Each row is a point on a tangle of strands that fork, close into loops and nearly touch. The rows are in no order.
Points whose rows are less than 70.9 apart are linked; no others are. Some points are linked to none.
(46): [ -6.2  -9.9 -10.7  -9.3   7.0  -9.9  17.8  21.5 -15.7 -20.6  -3.7   9.3
   6.3  43.2  12.5  19.8  23.8  10.3  27.6 -11.0  -2.6]
(462): [ -7.9 -17.6 -12.6 -10.9  21.4 -24.3  21.5  30.2 -25.7   9.1  17.7  15.1
  -9.8  30.8  32.8   5.0   3.9  -8.6 -24.8 -24.3  25.2]
(431): [  9.2 -17.3  37.2 -12.0   0.2  30.2 -19.1  25.2   2.0 -19.7  19.8  -4.4
 -14.0  -7.4  20.3 -11.4  -8.8 -19.3 -21.0  -1.8   8.2]
(584): [  3.6 -10.8 -24.4 -17.5 -17.4   2.9  29.2 -21.1  20.7 -12.0  35.0 -15.7
  19.5  24.8 -13.4 -27.8 -12.4 -32.8 -17.2   2.5  -2.0]
(409): [-26.9  13.5   8.3   1.8   9.2 -22.5  20.8  22.8 -14.4  13.5  12.1  26.4
 -12.7   4.1  17.2   2.6  16.1   7.0 -10.7 -30.2  38.6]
(32): [-10.9  -2.9  10.3 -12.3  -2.0 -14.7  10.7   7.9 -23.7  23.0 -27.5  -0.8
 -22.3  -8.2 -22.2 -12.0  30.6  16.3  -1.0   9.7  55.4]
(485): [ 22.6  13.9  37.9  -0.6 -12.7  -2.5   6.2 -18.4  28.6  -7.5  -1.6 -30.3
  38.2 -16.9  -1.0   5.4 -12.3   3.1  24.5  36.3 -11.5]
(170): [  8.0  26.5  36.2 -17.4 -11.7   0.3 -29.9  13.5 -20.0  -4.6  -5.7  19.7
   8.3 -11.0  -1.8 -11.8   7.8  19.6  -2.7 -11.0  -9.0]
(146): [-13.8 -18.6  34.7  -0.6   7.3 -21.4 -12.6  -7.6   3.0  -3.8 -22.1 -17.4
 -14.9   1.7  11.1  16.1  13.1  15.3   3.4  -7.6  -7.2]
(350): [ -5.4  18.7   9.7 -17.0   1.5  12.1  -3.7  14.4 -19.3   9.7 -24.3   2.0
 -15.5  16.0 -15.9 -14.7  24.6  11.0  33.2   3.1  36.1]
(16): [ 10.2 -14.0 -20.7   3.0   9.8  27.9  -5.5  10.9 -32.1   2.5 -27.3   9.5
 -11.8  16.1  20.5 -18.3  -9.9  -2.7  -7.5  -5.8  -5.7]
(235): [-10.2  23.8   8.3 -14.3  11.5 -17.6  24.3  20.3  19.5  29.4 -20.6  15.7
 -12.8  -8.2  20.1  20.6  -0.2   3.4  18.2  11.1  -0.3]
(697): [  9.1 -29.6 -22.0  22.6  12.5   4.9  -3.3   6.7 -34.7 -10.1 -33.9 -19.3
  -1.3  29.3  12.6  -3.7   6.2  -5.8 -16.2   1.2 -23.4]
(310): [-35.5  20.3   4.6   6.8 -25.0  -9.8  -0.9  -4.7  10.4  -8.1 -19.9  30.0
 -25.4  -8.2   4.9  21.3  36.6   2.6  20.8 -35.7  11.9]
(131): [ 14.8 -12.2 -18.0 -12.8   0.2  10.0   3.4  12.6 -35.7  -2.0  15.2  10.9
   9.3  45.5   6.9  -6.5  10.5  -5.4  23.0  -4.9   7.9]
(8): [ -7.7  23.7   7.2  -0.5   2.2   9.6 -31.1   1.6  -5.2  -1.8 -43.2   7.3
 -20.0 -30.4 -19.4  -6.2   9.4  -0.9  15.0  26.1  -6.9]
(20): [-14.8  30.8  -2.8 -13.7  10.3 -18.6  13.2  26.3 -39.8 -12.3   2.4  35.8
  -5.8   9.8  26.9   1.9  16.3  20.7  -6.9 -22.6   2.9]
(446): [ 24.5  12.4  -8.6 -17.9  17.9   7.6 -13.6  -3.2 -18.6  17.0   9.7  -4.1
  -3.5  -1.0  -5.9  37.5 -24.1  13.7   7.3  28.3   5.7]
(234): [ -5.5  50.1  10.1 -40.0  25.1 -14.6   8.5  16.4  -2.5  32.2  -8.9  32.4
 -19.0  -5.1  10.2   9.7   4.3  15.0  13.3  11.2  16.9]
(733): [  7.3 -25.4 -60.4  15.6  -6.5  34.3   1.2 -24.6  16.9   6.5  35.0  -4.8
   0.2  -1.0 -22.6 -46.7 -24.3  -8.4 -25.5   4.3  -5.5]
(341): [-27.5  23.2  33.2   7.7  13.6  -5.9 -21.5  11.4  -6.0   0.0  11.7  -6.9
 -25.2   9.8 -18.0   6.0  24.7  16.7   2.1 -10.9  37.9]
(498): [ 19.7 -18.3  -0.5  19.5   6.8  13.1 -14.8   5.0   5.4  31.6 -12.5 -27.2
  -5.7 -11.5 -33.6   2.7  -0.7   8.0 -15.4  13.3  15.8]
(715): [ 27.4 -10.6   6.8 -12.1   1.8  10.3  -1.6   2.7   4.5   2.2  11.0  -3.7
  10.5   0.2  12.6  28.2 -17.6   7.7  35.2  33.7  -5.6]
(186): [ -8.1   6.9 -15.0  22.8  -2.4  13.4 -35.5 -35.9 -17.4  -0.3   6.8   5.6
 -21.1  14.2  -5.2  16.8   0.6  -9.2  19.1 -11.8 -23.0]
(34): [ 14.7 -11.3 -27.2   0.7  -7.9  16.4  21.0  -5.5  17.3   8.0  19.7  -9.6
  18.0   0.7 -25.4 -34.0 -24.9 -10.2 -39.0   9.1   5.9]
(191): [ 10.2 -26.3 -16.0  23.5   5.3   3.7  -5.4  -1.5 -28.4  -1.5  -4.3 -26.3
  -2.5  11.7 -22.6  -9.9  -1.5   0.5 -26.1  11.9  -4.3]
(276): [-15.0  -2.5 -49.5  17.4  -4.5 -15.7  -7.9 -18.5 -16.9  -3.5  30.6   9.2
  -4.0 -17.9  -8.8  -2.8   0.2 -32.3 -34.2  -5.3  11.6]
(52): [-17.4  -1.8   7.1   4.4 -34.4  13.7  -7.5 -32.0  12.1  -5.2 -19.7  14.5
 -10.8  -1.2 -10.4  10.0  19.7   7.1   1.2 -35.3  -0.4]
(323): [ 18.6  10.1  26.2 -10.1 -14.9  21.6   3.3 -10.6  30.9  -7.5 -17.2  -3.1
  19.2 -18.3 -14.3   0.3 -17.6   7.1  -5.0   6.9 -15.5]
(666): [ 27.8 -28.9 -42.3  10.7 -12.2  -9.7   1.1 -28.4  30.9 -13.3  19.6 -25.9
  28.1  -2.0 -24.1   8.6 -10.9  -2.8  -1.0  16.9 -19.7]
(174): [-22.8  15.2 -37.9  21.5  -3.3  -7.1  10.3 -26.7  30.8  -3.1  30.0  17.1
  13.4 -18.8 -26.7 -41.6  -7.0  -9.8 -25.6 -12.6  -5.4]
(83): [ -5.5   7.4  15.0  29.9  -4.8 -31.2  -2.7  -8.5  -1.9 -18.2 -19.8 -20.3
  34.8 -22.5   0.5   1.6   3.1  -3.8  15.1  -4.7 -27.0]
(37): [  2.1  -8.6  13.5 -23.8   7.6   2.8  18.2  37.4  -8.2  12.6   7.4  10.9
 -13.8   6.5  33.9  -2.8 -14.0   3.2 -24.1   3.1  26.9]
(91): [ 15.2  26.9  -2.4 -12.1  20.5  -5.2  -5.1   5.1   1.9  -1.9 -26.3  -3.4
  -5.1  -1.3 -16.1  42.6 -10.5  18.8  16.4  52.8  -5.5]
(134): [-10.5 -19.8  16.5  -7.1  13.6 -20.1 -17.2   2.4 -26.8  -9.4  -9.0  -8.8
  -0.3  -9.3  23.3  -8.6  -3.0  -8.6   8.9   4.1 -11.7]
(165): [ 18.8   4.1  22.5 -19.7  -2.2 -23.5 -13.7 -17.2 -29.8  10.5  -3.0   6.0
  11.9  -1.3  12.7  -8.8  -0.9   8.7  17.8  -4.0  -9.3]
(625): [ -0.6 -10.1 -10.8  14.6 -16.6 -29.8   5.7 -34.7   9.2 -20.4  -7.2 -20.6
  31.7   6.8   3.4   0.3  19.8 -13.0   4.3  -0.3 -29.9]
(97): [  9.9  36.0  20.4   0.5  -9.8   6.2 -30.1  30.1 -17.9 -28.3 -25.8  13.0
  15.3   7.9  -5.6  -0.3  11.7  20.5   7.7   1.9 -34.7]
(582): [-11.4 -16.1 -10.9  17.3  -9.6 -23.8  13.9  13.3  -7.0 -23.3   1.9 -15.0
  17.0  27.7  12.1  11.8   8.7 -13.7   4.6  -8.6 -17.9]
(612): [ -1.5   0.9  17.8 -12.1   3.7  -7.7  43.3  30.8  17.1  13.8 -13.6  12.2
   7.3   0.6  28.1   7.4  -8.4   0.7  -4.4 -13.5  -1.5]
(356): [ -1.6  -0.2 -45.7   9.3   8.1  21.5  16.7   2.0  -2.0   7.8 -11.9  13.5
  -1.6  -7.5 -17.1  -1.4 -14.0  -9.8   9.0  13.1  -4.0]
(297): [  1.5   9.6  51.2   8.4 -12.9   8.2 -28.6  19.4  12.8   0.4  15.6 -15.1
 -19.9  17.8 -13.9  14.0  15.7  19.3 -18.9 -14.5  10.0]
(218): [  0.4 -36.1  11.7  14.0  -7.3   6.4  -9.9 -17.4  27.7  -2.3 -10.2 -10.1
  -1.1  -4.1  -2.1   4.7   9.4   0.2  10.9 -18.7  -8.7]
(628): [-22.9  10.7  -9.5 -11.7  -7.7  19.8 -18.3   9.7  14.2 -27.6 -13.8  13.1
 -13.9 -32.0  -9.9   6.0  -5.3 -15.1  23.6   5.2  -6.5]
(90): [  7.1  -7.0  21.2   2.6 -17.4  13.0  -1.5   2.3   4.3 -25.6   5.7 -20.3
   4.1  11.7  10.2 -11.9 -27.4 -20.9 -39.4  -5.3 -10.1]
(98): [ -4.0 -36.9  19.8 -12.1  17.6   7.2 -11.0  15.9   0.3 -22.3  -9.1  -9.4
  -8.9 -28.0  26.2 -16.4 -14.1 -23.1  -6.6   3.3  -0.8]
(325): [ 11.1 -22.4 -12.6 -12.2 -16.9  -9.2  12.4 -21.0  40.8  20.2  34.0   2.0
   6.7 -22.5  -9.9   8.9 -23.8 -13.8  -4.0  -5.5  10.7]
(464): [ 32.3  -8.3  16.2  -0.6   8.1  -3.5  28.1  -6.1  20.8   0.5   3.5 -28.7
  35.3 -17.5  13.1  18.7 -12.0  10.7  35.9  55.2   3.3]
(421): [-21.8   7.3  -4.1  31.3  -5.6  11.1  14.2 -24.0  53.4  12.2  -2.6  12.5
  15.9 -19.6 -16.3 -26.4  -8.2   1.9 -21.2 -17.4  -7.9]
(72): [ -2.6  -9.2  25.2   9.2  11.5 -21.1  -1.0  20.5  -8.0  30.5 -18.3 -15.9
  -5.3 -21.0 -19.5  -4.8   5.9   4.9  -0.8   8.4  21.4]
(54): [  7.5  -8.8  -8.1 -11.9   4.1  16.1 -23.0 -13.0 -19.5 -10.4   1.7  11.8
 -21.1  15.3  11.0  25.2  -2.8  16.2  29.6 -17.4  -8.1]
(692): [-28.4  19.6  -1.6  25.5  10.7   1.7 -25.3 -15.0 -15.7   8.5   8.0   5.1
 -26.8   1.2 -20.7  15.0  14.3   3.6  26.8 -13.9  12.2]
(322): [ -4.2  23.7  -0.8 -21.6  36.1 -19.3   7.5  14.5 -29.2  11.3   3.8  26.4
 -20.3   4.0   9.4  21.1   1.1  26.8 -13.7  -5.2  -0.9]
(542): [ 22.3 -14.9 -47.3 -20.1 -19.6 -11.6  25.7 -36.6  30.1 -11.7  38.5 -30.0
  30.3  14.0 -23.4 -14.8 -13.9  -9.9 -26.3  23.4 -16.5]
(334): [  1.2  -4.3  44.4  -6.4 -25.2  11.9   4.2   2.1  20.1 -31.3  -9.9 -14.2
  10.2   3.4  -4.2  19.4  -8.5  -1.8 -19.0   2.3 -12.4]
(92): [ -3.0   0.9  56.8   4.3   4.7  -9.5 -20.1  12.5   7.5 -12.1  -4.3 -19.2
   6.2  17.5   4.9  21.0  19.8  32.1   8.8 -19.5 -16.1]
(337): [-23.3   1.3 -30.1  -3.3 -14.5  -9.7  12.8 -33.3 -12.9   1.9  16.4  18.8
 -17.0 -21.8   5.2 -25.4   1.8 -20.8 -24.3 -18.9  42.4]
(238): [ 13.4  31.5   7.0   5.7   5.6   1.9 -14.5   5.2  -6.1  -7.4 -36.5   3.9
  -4.9  -7.3   5.1  12.0  14.7  18.4  21.0  35.2 -33.9]
(105): [ 23.2 -18.0  -7.5  -2.3   0.8  24.5 -16.4   5.7 -25.0   8.0  15.3  -7.8
   0.8  26.2  28.9 -17.7  -3.7 -10.7   6.5  -1.0 -13.9]
(719): [-14.5 -11.0 -12.0   7.2  -6.6 -17.4  27.5  -5.7  -4.0  10.0  16.9   9.3
  -9.3   2.5  -0.7  -6.7  20.0 -16.8  -0.4 -22.1  28.6]
(268): [  0.9  16.5  10.3  26.6  -0.9   0.6  19.7   2.0  43.6  22.2   0.7   3.6
  23.6 -25.8  13.2   0.3 -22.3  -8.2  -4.9 -12.5 -17.3]
(359): [-11.2   9.5 -57.9  19.8  -8.8  14.6  -9.0 -22.8  12.3   9.2  29.5   4.5
 -11.6  -3.9 -18.6 -19.2  -4.3 -24.2 -44.2  -9.7  -9.5]
(86): [  8.8   2.0 -13.8  17.7   9.6  28.4  18.8  -0.7  54.6  13.8  18.2   3.5
  26.5 -20.2  17.2 -20.2 -35.6  -6.3   0.4  10.2 -17.4]
(294): [ -0.7  -7.4  -3.6 -26.0  15.4   9.1  -0.1  14.7 -33.5  11.6  20.3   7.6
  -9.5  11.9   2.2  -9.5  10.6  -2.9  40.8  -0.6  33.9]

How many points has the smallest loop of links through each point below? Write 0 if it is on no loop.
(446) => 15
(409) => 8
(191) => 10

A piece is all that can be reached along the links. How many separate loops has the piece of each point below (a circle has one, a figure eight two, a Y none), and how many tips (points with one link)?
(341) => loops 1, tips 3
(719) => loops 1, tips 2
(46) => loops 1, tips 1

A tip is a point with one link. Name the tips that can be reached along the links from each point below, in the order of the rows.
(105) => (83)
(174) => (666), (86)
(165) => (310), (628), (54)

Name the points in between on the shortest way along the links from the first point to the second, in order.
(628) / (334) => (8) (238) (91) (446) (715) (464) (485) (323)
(97) / (54) => (170) (165) (134) (146) (92) (297) (341) (692) (186)
(542) / (20) => (584) (34) (733) (359) (276) (337) (719) (409)
(86) / (462) => (268) (421) (174) (359) (276) (337) (719) (409)
